Points on a hilly landscape, in no order, each with its height.
From any point a climber steps to the highest of the 2 points nearest to it. It stops when none of these is higher. Distance is the straight distance between rows; heights are no part of it.
j670 height 6.09: |  -8.6 |  40.2 | -32.1 |  -8.9 |  -4.3 | -26.3 |   0.9 |  22.9 |  -1.8 | -17.0 |  10.5 | -25.0 | -41.8 |  38.4 |   6.6 |  13.0 |  -8.8 |   6.3 |  22.4 | -16.0 | -23.1 |  -1.4 |  20.9 |   7.4 |  18.8 |
j803 height 3.15: |  -3.9 | -19.4 | -17.5 |  -3.9 |  -1.7 |  12.5 | -13.1 |  -4.8 | -14.9 |   3.9 |  -2.4 |  13.5 |  -9.1 | -43.3 |  15.5 |  18.8 |  -8.4 | -41.9 | -17.3 |   4.6 |  37.4 |  34.5 | -20.9 | -10.2 |   3.5 |
j905 height 2.58: |  12.2 |  -6.2 |   4.0 |   5.8 |  -1.9 |  -6.2 |  24.1 |  -7.5 |   6.5 |   8.0 |  -1.5 |  26.7 |   6.4 |  29.3 | -10.4 |   5.8 |   1.5 |  -6.8 |  11.4 |  11.0 |  -2.0 | -25.3 |   6.6 |   7.4 |   1.6 |
j413 height 3.93: | -13.7 |  20.9 | -42.6 | -49.7 |  21.9 |  23.3 |  16.9 | -13.6 |  -5.0 |  -9.0 | -19.0 |   2.5 |   0.4 | -20.3 | -41.9 | -12.4 | -25.9 |  28.2 | -54.4 |  -6.3 | -31.5 |  15.2 | -19.6 | -23.1 |  -7.2 |
j890 height 3.52: |  12.8 | -20.6 |  47.7 |  17.0 | -18.3 |   9.9 |  25.8 |  -7.9 |   0.9 |  10.7 |  -9.5 |  17.0 |  28.5 |  -2.7 |  -9.1 | -39.6 |   9.9 |   4.4 |   3.0 |  22.2 |  14.3 |  -4.6 |  19.9 | -15.3 | -22.8 |
j169 height 5.08: | -45.9 |  16.0 |  -3.0 |  12.2 |  11.0 | -18.1 | -33.6 |  23.3 | -10.5 | -32.0 |  21.3 | -31.9 | -30.4 |   3.6 |  41.6 | -36.9 | -24.4 |   3.3 |  -2.1 | -23.0 | -55.6 |  17.5 |  -4.7 | -24.3 | -11.9 |
j356 height 3.47: |  -6.0 |  -2.8 |   0.5 |  -6.2 | -24.3 |   5.2 |  24.8 |   5.2 | -11.2 | -29.9 |  14.3 |  33.6 | -12.2 |  33.9 | -29.3 | -38.5 | -31.5 | -13.5 |   0.7 |   6.6 | -37.0 |  -5.3 |  25.5 | -25.6 |   3.5 |
j833 height 5.80: |  -6.3 |  34.7 |  -0.2 |  -9.8 |  18.1 |   5.1 | -22.1 |  15.4 |   7.8 |   0.1 | -23.8 | -37.5 |  -0.7 | -16.3 |   1.0 |  -9.5 |   3.5 |  44.4 | -27.1 |  -9.6 | -22.6 | -10.5 | -11.6 |  -9.2 |   4.5 |
j931 height 5.57: |  21.8 |  25.3 |  15.0 |   3.8 |  -0.6 |  -2.6 | -13.4 |  -0.2 |  -2.1 |  26.6 | -30.5 | -23.5 |  19.1 | -27.1 |  20.5 |  44.0 |  29.2 |  14.2 |  -6.5 |  17.2 |  32.1 |   2.3 | -12.4 |  15.8 |   0.4 |
j816 height 2.41: | -24.1 | -15.7 | -21.1 |   9.9 |   4.7 |  14.4 | -51.2 |  14.6 |  -0.6 | -24.1 |  23.0 | -46.6 | -13.6 | -27.6 |  24.2 | -27.7 | -11.3 | -37.3 |   0.8 | -30.1 | -20.3 |   2.9 |   9.9 |  -6.9 |   4.4 |
j353 height 3.41: |  22.6 |   6.4 |  -7.7 |  20.9 |  -3.8 | -24.6 |  -1.2 | -14.5 |   6.9 |  26.4 |  -2.4 |  -7.1 |  29.5 |  14.6 |  25.8 |  63.6 |  29.1 | -20.6 |  34.6 |  -1.5 |  43.1 | -14.5 |  -3.4 |  38.7 |  10.0 |
j778 height 4.07: |  13.0 |  15.1 | -23.0 |   9.2 |  -4.5 | -14.7 |  -4.4 |  -3.6 |   2.9 |   0.7 |  -8.3 | -11.9 |   8.8 |   4.6 |  17.7 |  43.3 |   9.4 | -20.9 |  13.7 |  -8.8 |  17.8 |  -8.9 |  -7.2 |  16.2 |  19.4 |
j72 height 4.81: | -14.8 | -30.5 | -47.5 | -47.2 |  32.1 | -19.9 |  24.6 | -22.3 |  24.4 | -10.7 |  11.5 |  43.2 |  -5.8 |  31.7 | -21.9 |   1.7 | -21.3 |  -7.0 |  -2.9 | -31.7 | -24.7 |  -7.1 | -22.8 |   8.8 |   2.0 |
j855 height 3.04: |  18.9 |  19.0 |   3.1 | -16.6 | -16.3 |   9.2 |  37.4 |   7.6 | -26.0 | -22.5 |   8.3 |  32.2 |  -0.1 |  31.9 | -38.3 | -48.0 | -15.9 |  22.3 |  -6.8 |  21.6 | -32.9 |   0.0 |  19.8 | -24.2 |   7.9 |
j288 height 1.99: |   9.3 |  10.1 |  20.5 | -18.0 |   1.3 |  18.5 |   5.4 | -30.6 |  -1.6 |   7.2 | -36.7 |  11.2 |  37.7 | -43.4 |  -3.5 |   9.8 |  14.3 |   5.2 | -20.5 |  10.4 |  49.8 |   8.9 | -30.1 |   6.7 | -11.7 |
j274 height 4.03: | -18.0 |   3.1 |  -1.8 |  14.2 | -18.9 |   9.1 |   5.1 |  17.8 | -14.7 | -28.6 |  10.4 |   0.2 | -11.1 |  11.4 |  -4.4 | -42.0 | -17.5 | -25.8 |  -4.8 |  -1.9 | -29.7 |  -1.7 |  17.5 | -31.8 |   1.8 |
j344 height 3.18: | -34.6 | -24.3 | -43.4 | -14.2 |  24.1 |  -0.1 |  -2.1 | -23.1 |   9.7 | -10.1 |   8.9 |  16.8 | -10.6 | -30.5 |   1.3 |   1.5 | -27.7 |  -4.5 | -34.5 | -24.0 | -30.6 |  19.8 | -34.9 | -22.1 | -11.4 |
j861 height 2.12: |  20.5 |   2.3 |  18.0 | -20.7 |  -3.3 |   5.9 |  41.4 | -27.7 |  -2.7 |   2.6 | -14.8 |  27.9 |  18.1 |  22.8 | -36.5 | -13.6 | -11.3 |  19.0 |   6.6 |  14.0 |  -1.5 | -20.0 |  19.0 |  12.2 |  -7.5 |
j505 height 0.57: |  -2.3 |  38.3 |  44.9 |  13.9 | -17.8 |  14.9 | -12.3 |  24.8 | -23.2 |   9.8 | -23.6 |   8.6 |  17.3 | -48.8 | -30.0 | -36.3 |  10.5 |  57.5 | -47.9 |  23.2 |   8.4 |  13.4 | -25.4 | -42.5 |   2.3 |
j849 height 6.02: | -39.5 |  14.2 |   1.4 |  13.5 |  -3.7 | -31.6 | -24.9 |  17.8 |   8.8 | -22.9 |  23.2 | -20.8 | -34.4 |  37.4 |  37.9 | -22.9 | -15.6 |  18.0 |  27.8 | -20.8 | -61.2 |   3.5 |   9.4 |  -7.1 |  -1.7 |
j472 height 2.22: | -17.4 | -56.4 | -47.0 |  -5.6 |  34.7 | -29.5 | -22.2 |  22.4 |  27.9 |  11.5 |  50.8 |   9.8 | -31.5 |  29.2 |  25.1 |  37.2 |  -6.5 | -23.3 |  40.4 | -51.2 |   3.8 |  -4.3 |   5.0 |  43.1 |  15.4 |
j946 height 2.55: |  -8.4 | -20.5 |  -8.7 |  -5.7 |  18.3 |  22.7 | -41.3 |  -0.3 |  17.1 |   4.5 |  -0.5 | -30.3 |  -4.5 | -31.8 |  27.4 |  -7.9 |   9.1 |   0.1 | -13.5 |  -4.8 |  -4.0 |  -1.0 |  -6.6 |  -0.1 |  -7.9 |
j216 height 5.02: |  21.2 |  -8.6 |  39.8 | -11.0 |  -3.6 | -12.1 |  25.3 | -20.3 |  20.0 |  18.6 | -10.4 |   8.4 |   0.3 |  35.4 | -14.3 |   8.0 |   8.4 |  20.2 |  43.6 |   4.3 |  17.7 | -25.3 |  32.5 |  49.7 | -17.3 |
j592 height 2.86: |  30.1 |  10.2 |  18.7 |  25.6 |  -8.1 |  -8.0 |  13.5 |  -5.9 |   3.2 |  23.1 |  -6.2 |  -7.5 |  27.2 |  36.3 |   9.1 |  39.7 |  34.9 |  -5.5 |  30.5 |  22.6 |  30.1 | -19.4 |  15.4 |  36.8 |   3.3 |
j278 height 2.85: |   9.2 |   8.1 |  45.9 |   4.2 | -15.9 |  23.7 |  16.1 |  -5.2 | -11.6 |  10.8 | -25.6 |  21.5 |  34.4 | -37.5 | -20.8 | -32.2 |   8.8 |  23.7 | -20.1 |  21.5 |  34.1 |   1.4 |   4.0 | -18.7 | -21.3 |
j294 height 2.64: |  -1.2 | -14.7 |  -6.3 |  22.2 |  -8.0 |   2.1 | -30.0 |  12.7 | -10.5 |   7.8 |   0.1 |  -6.9 |  -2.1 | -34.2 |  35.5 |  14.2 |   6.9 | -37.5 |  -6.7 |   7.8 |  16.5 |  18.1 | -11.8 | -15.3 |  14.4 |
j704 height 2.35: |  11.7 |  14.1 |  26.6 | -12.6 |   0.8 |  31.2 |  29.2 | -42.0 | -21.0 |  17.1 | -37.2 |  39.0 |  47.6 | -37.5 | -35.0 |  -9.4 |   9.6 |  31.0 | -25.8 |  22.3 |  47.9 |  11.5 | -22.4 |  -4.5 | -25.9 |
j634 height 2.53: |  15.9 |   1.8 |  55.0 |  42.9 | -41.3 |  -4.2 | -11.2 |  15.1 |  13.7 |  22.2 |  -2.3 | -27.2 |  20.5 |  14.8 |  15.2 |  20.1 |  46.8 |   2.0 |  32.3 |  32.8 |  24.9 |  -5.3 |  28.0 |  10.9 |  -1.8 |
j764 height 1.75: |  13.4 |  28.5 |  29.9 |  40.4 | -24.9 | -10.0 |  -3.6 |  36.4 | -18.8 |   6.9 | -16.3 | -23.9 |  17.9 |  -9.1 |  17.9 |  -3.6 |  20.5 |  13.3 |   2.6 |  17.8 |  10.6 |   4.5 |   9.4 | -18.9 |  16.8 |
j136 height 3.69: |  -5.1 | -44.3 | -30.7 | -15.1 |   7.4 |  16.6 |  -2.1 | -16.7 |  -4.6 |  -1.6 |  18.6 |  43.6 | -14.8 | -25.4 |   0.9 |  38.8 | -25.3 | -56.4 |  -5.6 |  -9.3 |  40.4 |  27.5 | -21.4 |  15.2 |   4.5 |
j754 height 4.84: |  -5.4 |  21.7 | -27.4 | -37.9 |  20.1 | -14.9 |  22.1 |   1.1 |  -9.5 | -16.5 |   0.4 |   4.5 | -24.1 |  24.2 | -15.0 | -30.5 | -28.3 |  25.6 |  -4.6 | -11.3 | -54.6 |   6.8 |   0.8 | -13.8 |   6.2 |
j906 height 3.49: |  10.4 | -14.4 |  10.8 |  45.8 | -31.7 | -11.2 | -26.3 |  22.4 |  12.5 |  16.7 |  15.1 | -18.5 |   3.4 |  20.4 |  31.9 |  27.3 |  39.8 | -19.7 |  36.0 |  13.5 |  16.4 |  -4.5 |  18.2 |   2.8 |  10.8 |
j640 height 2.68: | -30.8 | -42.2 | -30.6 |   1.8 |  11.4 |  24.7 | -31.9 | -13.6 |   5.0 |   0.3 |  18.2 |  17.1 | -25.7 | -34.5 |   9.0 |   7.5 | -23.9 | -17.5 | -36.6 |  -6.3 | -24.0 |  18.8 | -24.1 | -27.5 | -11.9 |
j410 height 0.93: |  -8.6 |  23.5 |  18.8 | -12.2 |  -9.0 |  39.1 |  -3.3 |  -1.6 | -15.5 |   2.8 | -20.6 |  27.1 |  15.6 | -34.3 | -42.0 | -33.5 |  -3.5 |  56.1 | -45.7 |  17.5 |  -6.1 |  -3.3 | -12.8 | -37.5 | -14.3 |
j164 height 5.70: | -20.3 |  14.8 | -31.7 | -15.8 |   2.2 |  24.6 |  -5.0 |  -8.0 |  -7.7 | -25.5 | -12.5 |  -5.8 |   5.0 | -33.2 | -18.1 | -18.3 | -15.5 | -17.3 | -40.5 | -16.0 |  -2.7 |   2.3 | -17.2 | -23.3 |   1.1 |
j572 height 5.93: |  -0.9 | -19.6 |  -3.9 |  12.2 | -24.0 |  24.3 |  13.4 |   1.3 | -16.5 | -11.8 |   2.7 |  28.6 |   9.7 |   2.3 | -11.7 |  -8.4 | -13.8 | -43.0 |  -8.5 |  11.8 |  10.9 |   1.1 |  15.3 | -17.4 |  -2.7 |
j691 height 4.66: |  31.9 |  19.9 |  21.3 |   1.8 |  -5.6 |  -6.4 |  11.4 | -13.2 | -12.3 |  21.5 | -23.0 |  12.3 |  20.0 | -14.6 |  13.1 |  46.5 |   8.2 |  -5.8 |   6.4 |  22.1 |  55.9 |  17.8 | -28.5 |  21.4 |   7.8 |
j600 height 1.40: | -12.9 |  -3.8 |  -1.4 |  -2.9 |  -8.7 |  30.5 |   4.4 | -31.3 |  -8.1 |  10.1 | -10.5 |  44.4 |   6.8 | -24.0 | -27.6 |  -3.1 | -11.6 |  24.1 | -37.1 |  19.9 |  -4.3 |   7.0 | -13.8 | -35.1 | -17.9 |
j361 height 4.02: | -28.2 |  25.4 |  19.6 | -20.1 |   8.2 |   8.5 | -49.5 |  30.6 |  14.3 | -11.5 | -10.8 | -55.6 |  -9.7 |  -1.4 |  20.9 | -46.1 |  16.2 |  37.7 |   2.6 | -12.0 | -22.5 |  -4.0 |  12.7 |  -1.6 |  -9.5 |
j838 height 4.32: |   2.5 | -43.5 | -21.6 | -29.0 |  25.7 |  -2.6 |  11.9 | -16.5 |  16.2 |  11.4 |   6.1 |  32.7 |  -7.3 |  -1.0 |  -1.4 |  37.3 | -21.6 | -27.5 |  13.7 | -21.1 |  31.1 |   1.9 | -13.5 |  38.9 |  -1.6 |
j796 height 3.05: |  31.8 |   0.2 |  60.4 |  25.3 |   0.3 |  -7.6 |  38.3 | -53.5 | -15.2 |  46.4 | -19.6 |  30.0 |  42.2 |  -2.9 | -15.2 |  22.7 |  28.2 |  11.6 |  -2.3 |  27.1 |  44.2 |  -6.6 | -15.9 |  17.9 | -27.1 |
j936 height 5.00: | -26.7 |  -9.3 |  -9.1 |   6.9 |  -0.4 | -31.0 | -10.9 |  11.1 |   8.9 | -17.3 |  22.8 |   3.9 | -31.2 |  27.4 |  17.0 |  -8.8 | -20.0 |  -2.2 |  20.9 | -22.0 | -40.6 |  -2.9 |   3.3 |  -6.8 |   3.4 |
j642 height 2.30: |  31.9 |  -1.4 |  51.2 |  39.6 |  -7.5 |  -6.0 |  23.0 | -26.5 | -26.3 |  43.8 | -14.2 |  24.5 |  50.5 | -10.6 |  -8.1 |  11.4 |  35.4 |   9.7 | -12.5 |  45.3 |  21.8 |  -3.3 |  -8.6 | -11.5 | -15.5 |
j612 height 5.42: |  -2.5 |  14.4 | -29.6 |  -6.2 |  -5.1 | -23.0 |  12.3 |  15.2 |   3.3 | -11.5 |  10.4 |  -1.6 | -29.6 |  47.8 |  -1.4 |  37.9 |  -4.4 | -10.8 |  36.0 | -18.7 |  -2.2 |  -9.8 |  14.8 |  23.7 |  18.6 |
j641 height 4.20: |  21.1 |  -5.9 |  47.6 |   4.3 |  -8.2 |  -1.5 |  20.9 | -11.3 |  11.4 |  11.4 | -16.6 |  -2.0 |  18.5 |  13.7 |   0.3 | -20.3 |  22.2 |  14.2 |  23.1 |  16.4 |  24.5 | -15.6 |  28.0 |  17.6 | -21.1 |
j703 height 6.96: |   6.4 |  40.9 |  -2.2 |  -6.1 | -12.6 | -24.4 |   9.4 |  13.2 |   8.2 | -14.5 |  -3.3 | -19.7 | -24.4 |  39.0 |  -1.1 |  -3.8 |   6.6 |  43.4 |  29.7 |  -5.3 | -28.5 | -11.6 |  16.4 |   9.2 |  20.8 |
j60 height 3.10: | -14.5 | -27.8 |   9.8 | -12.8 |  18.3 |   2.3 | -35.1 | -10.7 |  37.9 |  11.1 |   6.6 | -23.9 | -19.3 |   1.1 |  25.1 | -25.5 |  18.6 |  15.7 |  16.5 |  -1.7 | -11.5 |  -7.7 |  11.9 |  10.6 | -17.3 |
j604 height 5.49: | -22.6 |  -4.7 | -48.4 | -50.0 |  25.5 | -28.2 |  17.1 |  -6.7 |  12.1 | -28.7 |   9.2 |   8.9 | -30.4 |  22.7 | -12.9 | -10.6 | -33.2 | -14.2 |  -9.0 | -30.2 | -38.0 |  13.9 |  -6.5 |   0.3 |   7.3 |
j655 height 7.20: |   3.4 | -43.7 |  -7.2 |  -0.3 |  -8.3 |  22.2 |   0.9 |  -8.0 |   4.1 |  -3.2 |  15.0 |  19.8 |   3.5 |   5.5 |  -3.3 | -13.0 | -13.7 | -43.3 |  16.6 | -10.4 |   9.9 | -11.2 |  24.6 |   3.3 |  -4.4 |
j725 height 6.15: |  12.2 | -14.5 |   7.4 | -24.9 |  -0.5 |  -5.0 |   2.3 | -12.0 |  23.5 |   3.7 |  -6.5 |   0.8 |  -8.1 |  28.2 |  -7.6 |  26.6 | -10.5 |  -1.3 |  42.8 | -15.0 |   6.1 | -23.9 |  33.0 |  47.9 |  -3.4 |
j50 height 5.83: |  20.5 |  34.1 |  21.5 |   5.7 | -13.3 | -16.0 |  21.7 |   5.0 |  -4.4 | -12.6 |  -9.1 |  -1.6 |  -6.1 |  13.7 | -25.3 | -15.4 |  -0.9 |  44.5 |   8.7 |  14.3 | -16.6 | -12.6 |  -0.1 |  -5.8 |  15.3 |
j331 height 2.67: |  34.7 |  20.6 |  29.5 |  -5.9 | -16.3 |  31.6 |  51.7 |  -1.1 | -30.5 |  -6.2 |  -0.9 |  39.0 |  20.3 |  14.8 | -54.1 | -39.9 |  -7.6 |  36.5 |  -2.2 |  35.6 |  -2.4 |  -1.3 |  19.8 | -15.0 |  -6.0 |
j960 height 1.39: |  10.6 |  36.4 |  38.0 |  48.7 | -31.3 | -19.6 |  11.4 |  46.1 | -11.1 |  -3.2 |   3.4 | -28.4 |   1.3 |  14.9 |   9.8 | -12.9 |  14.9 |  34.5 |  11.4 |  25.2 | -21.9 |   1.9 |  16.3 | -27.6 |  13.6 |
j524 height 2.15: |  10.7 |   9.5 |   6.0 |  34.7 |  -4.5 | -10.4 | -16.6 |  20.5 | -15.2 |  22.4 |  -8.4 | -19.3 |   8.2 | -20.3 |  36.7 |  12.0 |  17.2 |  -8.8 |  -0.3 |  15.3 |  11.9 |  12.7 |  -3.9 | -20.2 |   8.5 |
j669 height 2.31: |  35.7 |  23.1 |  34.7 | -15.2 |   0.0 |  14.1 |  57.3 | -26.8 | -22.4 |   6.5 | -12.6 |  43.5 |  25.8 |  19.8 | -45.5 |  -4.5 |  -7.6 |  30.2 |   3.5 |  30.9 |  22.4 |  -8.7 |   6.7 |  20.0 | -11.6 |
j747 height 5.15: | -35.9 |  27.3 | -34.1 | -18.8 |   9.2 |   9.1 | -15.2 |   5.5 | -20.5 | -43.0 |   1.3 | -35.6 | -14.1 | -19.0 | -13.1 | -35.7 | -19.3 | -30.0 | -41.4 | -30.0 | -21.0 |   4.7 | -10.3 | -22.7 |   2.3 |
j3 height 4.50: | -28.8 |  22.4 |   9.3 |  -2.5 |   3.4 |  -0.7 | -29.1 |  36.2 |  -7.7 | -20.1 |   0.5 | -37.7 | -18.4 |  -3.9 |  25.0 | -49.1 |  -9.6 |  19.9 |  -2.7 | -10.0 | -38.8 |  10.8 |  12.7 | -24.9 |  -2.9 |
j768 height 5.01: |  13.1 | -42.0 | -16.1 | -28.7 |  17.2 |  11.9 |  -8.5 | -12.1 |  26.2 |   5.9 |   9.7 |   1.0 |  -6.9 |   0.8 |   3.1 |  41.0 | -15.1 | -25.4 |  32.0 | -24.2 |  20.1 |  -9.4 |  15.1 |  57.1 |   2.1 |
j513 height 4.14: | -29.7 | -29.2 | -31.0 |  20.2 |  14.3 | -33.1 | -22.0 |  10.4 |  16.2 | -13.6 |  36.5 |   1.5 | -22.2 |  30.4 |  35.3 |   4.5 |  -8.1 | -24.4 |  27.2 | -36.2 | -23.6 |  -7.3 |  -7.3 |   6.1 |   8.0 |
j819 height 3.14: |  35.5 |   8.3 |  27.1 |  17.2 |  -4.3 |   0.5 |  39.5 | -10.6 |  -8.1 |  20.3 |  -4.7 |  27.1 |  25.3 |  43.2 | -17.1 |  28.1 |  23.1 |   4.7 |  17.3 |  31.9 |  23.9 | -22.7 |   4.5 |  27.5 |  -2.8 |
j125 height 1.08: |  21.1 |  44.1 |  53.9 |  39.0 | -21.2 |  -7.3 |   8.5 |  46.4 | -10.5 |   5.2 |  -1.7 | -37.2 |  11.8 |   5.2 | -14.9 | -40.2 |  25.0 |  71.8 |   3.9 |  27.0 | -18.4 |  -6.5 |  14.1 | -22.0 |   7.9 |
j632 height 4.62: | -30.8 |  22.9 | -10.9 |   9.3 | -12.1 |   5.7 | -16.4 |  19.5 | -34.3 | -39.6 |  12.7 | -26.0 | -30.7 |  -6.2 |  -7.8 | -38.2 | -23.5 | -36.9 | -28.2 | -11.7 | -28.6 |   5.0 |   7.5 | -31.4 |  -0.3 |
j539 height 4.85: |   6.9 |   6.1 |  28.4 |  28.3 | -41.0 |  16.4 |   8.2 |  17.4 | -17.5 | -16.8 |   0.6 |   5.3 |  16.1 |  -2.7 | -13.9 | -20.8 |  -4.7 | -23.2 |  -7.5 |  21.1 |  -3.2 |  -0.1 |   9.7 | -28.8 |   2.2 |
j333 height 3.16: |  -7.9 | -34.6 | -39.5 |   2.0 |   7.0 | -12.8 | -13.9 |   6.2 |  -6.9 |  -3.8 |  32.0 |  17.9 | -38.0 |  -9.4 |  12.4 |  48.2 | -19.4 | -62.4 |  -1.5 | -15.9 |  25.3 |  20.1 | -16.1 |  15.1 |  17.0 |
j834 height 2.02: | -13.9 | -39.2 |  -7.9 |   0.3 |   5.8 |  20.3 | -14.0 | -25.3 |  10.8 |  14.3 |  -1.5 |  31.3 |  -4.1 | -23.7 |  -3.1 |   7.1 | -13.5 |   2.3 | -20.4 |   9.0 | -12.7 |   0.1 | -12.5 | -19.0 | -16.4 |
j712 height 5.67: |   9.2 |  13.7 | -18.6 | -41.7 |  21.7 |  -7.6 |  24.0 | -20.7 |  27.5 |  -6.9 | -17.0 |  -3.6 |   3.4 |  13.3 | -15.5 |  11.2 |   2.3 |  17.7 |  -1.3 |  -6.8 |   8.4 |  -4.4 | -15.4 |  18.7 |   0.8 |
j723 height 6.47: |  -8.8 |  -6.5 | -38.0 | -38.4 |  16.5 |  17.1 |   3.9 | -20.2 |  12.7 | -15.0 |  -7.7 |  -6.2 |  -1.5 | -12.0 | -14.7 |   7.6 | -12.5 | -16.9 | -16.7 | -20.8 | -11.2 |  -3.6 | -10.4 |   7.6 |  -0.2 |
j991 height 3.56: | -21.7 | -16.4 | -52.1 |  -7.1 |  27.8 | -18.5 | -12.7 |   6.4 |   8.2 | -14.5 |  18.9 | -17.0 | -24.6 |   1.3 |  27.1 |   1.1 | -15.8 | -33.3 |   5.1 | -35.3 | -15.3 |  10.2 |  -6.9 |   2.8 |   7.0 |
j306 height 4.56: |   9.4 | -53.2 |   6.3 |  43.0 |  -9.9 |  -8.4 | -24.2 |  17.2 |  15.7 |  15.0 |  34.8 |  -0.1 |   1.2 |  16.2 |  33.4 |  13.1 |  24.9 | -41.0 |  37.0 |   3.2 |  13.4 |  -4.1 |  26.1 |   9.4 |   5.5 |
j39 height 3.55: | -34.4 |  -4.2 | -61.1 | -47.4 |  27.2 |  11.7 |   9.9 | -17.6 |  15.4 | -16.3 |  -0.1 |  -4.0 | -13.7 | -30.5 | -16.5 |   7.5 | -30.6 |   5.4 | -53.5 | -25.7 | -29.3 |  28.4 | -39.7 | -23.7 | -11.3 |
j54 height 5.84: |   6.4 | -47.0 |  15.1 |  29.3 | -10.1 |   5.2 |   4.7 |  13.5 |   5.9 |  10.0 |  19.6 |  10.7 |  12.4 |  17.6 |  17.5 | -15.1 |  -0.4 | -36.3 |  25.8 |   3.2 |   7.5 |  -3.4 |  28.2 |  -0.7 |  -9.7 |
j231 height 6.64: |   4.9 |  36.3 |   4.0 |   4.0 |  10.9 |   6.1 | -19.4 |  11.9 |  -1.7 |  16.5 | -29.6 | -31.7 |   2.2 | -29.8 |   8.9 |  17.9 |  18.3 |  32.3 | -22.8 |   3.0 |   6.1 |  -1.2 | -19.1 |  -5.8 |   8.9 |
j887 height 4.33: | -11.2 |  21.3 | -18.6 | -42.6 |  12.5 |  18.5 |   3.8 |   6.6 | -10.0 | -10.2 | -10.1 |   2.0 | -22.4 |  -3.8 | -25.5 | -27.7 | -27.0 |  24.4 | -33.5 |   0.4 | -37.1 |   6.4 |  -1.4 | -25.4 |   2.3 |
j548 height 4.69: |   1.2 |  10.9 | -36.4 |  14.2 | -13.8 | -33.0 |  -1.4 |   7.5 |  10.1 |  -6.1 |  16.1 | -16.4 |  -8.1 |  28.0 |  20.9 |  49.9 |  17.2 | -26.5 |  36.8 | -26.1 |  18.0 |  -5.6 |  -1.9 |  27.4 |  27.2 |
j731 height 1.14: |  30.7 |  33.1 |  54.7 |  52.0 | -16.7 |  -5.6 |  10.7 |  20.2 | -19.7 |  30.2 | -13.2 | -19.7 |  33.7 | -10.2 | -16.5 | -11.5 |  30.5 |  53.9 |  -9.4 |  36.0 |  -6.5 | -13.9 |   8.0 | -23.0 |  -0.3 |
j777 height 3.64: |  -9.2 |   9.6 |  15.5 | -30.6 |  16.1 |   2.0 | -26.3 |   6.4 |  23.5 |   2.0 | -14.4 | -39.3 |  -3.2 |   2.0 |   9.9 | -41.6 |  29.0 |  40.3 |   5.6 |  -2.8 |  -6.3 | -11.6 |  21.1 |   8.4 | -14.0 |
j462 height 2.16: |  -0.9 |  -8.6 |   8.9 | -21.9 |  14.7 |  21.5 | -17.9 | -15.8 |  14.9 |   7.0 | -24.6 | -16.6 |  14.5 | -39.9 |   9.2 |  -4.2 |  20.3 |   2.5 | -17.2 |   5.2 |  37.5 |   2.8 | -17.8 |   8.6 |  -8.7 |
j71 height 3.89: |  38.5 |  27.1 |  49.4 |  16.2 |  -4.3 | -22.2 |  30.5 | -28.5 | -10.4 |  27.7 | -24.3 |  12.6 |  30.0 |   2.4 |   1.2 |  43.5 |  26.0 |  21.7 |  15.9 |  25.8 |  43.4 |   0.8 | -18.7 |  38.5 |  -3.1 |
j45 height 4.93: |  -1.0 | -26.6 | -29.1 | -58.2 |  23.1 | -16.6 |  25.0 | -34.9 |  40.6 |  -9.2 |  -8.0 |  26.1 |   6.6 |  23.1 | -25.4 |  13.4 | -12.4 |   0.3 |   6.5 | -30.7 |  -9.5 | -10.0 | -14.9 |  34.2 |  -4.1 |
j802 height 3.09: | -23.8 | -24.5 | -44.8 |  19.9 |  15.0 |  -7.9 | -41.3 |  14.9 |  -7.1 | -13.8 |  48.7 | -31.7 | -36.9 | -14.0 |  37.7 |  18.0 | -17.2 | -53.5 |  10.0 | -24.9 |  -7.1 |  12.0 |   1.1 |  11.8 |  13.4 |
j485 height 1.65: |  28.2 |   9.0 |  41.4 |  44.4 | -17.7 |  -0.1 |  12.2 |   5.0 | -22.0 |  37.4 |  -9.2 |   6.8 |  33.3 | -14.1 |   0.2 |   1.3 |  26.8 |  24.7 | -19.9 |  41.4 |   2.3 |   0.7 |  -5.7 | -31.5 |  -1.9 |
j63 height 2.69: |  -4.0 | -42.3 | -42.5 |   1.8 |  20.8 | -24.9 | -13.6 |   9.2 |  17.7 |   7.9 |  36.9 |  19.0 | -25.8 |  13.6 |  18.3 |  53.3 |  -2.7 | -46.1 |  21.4 | -25.7 |  28.9 |   3.5 | -15.8 |  33.9 |  22.0 |
j323 height 2.70: | -16.2 | -16.5 | -35.3 |  -1.1 |  10.1 |  22.2 | -57.6 |   9.5 |  -0.7 | -25.9 |  26.6 | -54.5 | -26.2 | -36.5 |  22.6 |   3.6 |  -3.7 | -50.6 | -11.1 | -25.9 |   2.9 |  14.6 |   1.3 |  12.8 |  13.6 |

Where does a climber stop that starts at each point below?
j778 => j703
j642 => j231
j331 => j723
j288 => j725
j462 => j849
j816 => j849
j323 => j849
j634 => j655
j600 => j604

Call two points neighbours if one is among the 2 nearest of the other. Go from one point of each pair to the other, from neighbour to neighbour, staying as high as possible. Name the lowest point that can't be avoided.
j849 and j136 => j472
j655 and j604 => j274
j604 and j723 => j72
j819 and j703 => j592

For each start below, name every point that the climber comes to, in order.
j353 => j778 j548 j612 j670 j703
j410 => j600 j834 j640 j344 j39 j413 j887 j754 j604
j669 => j331 j855 j356 j274 j632 j747 j164 j723
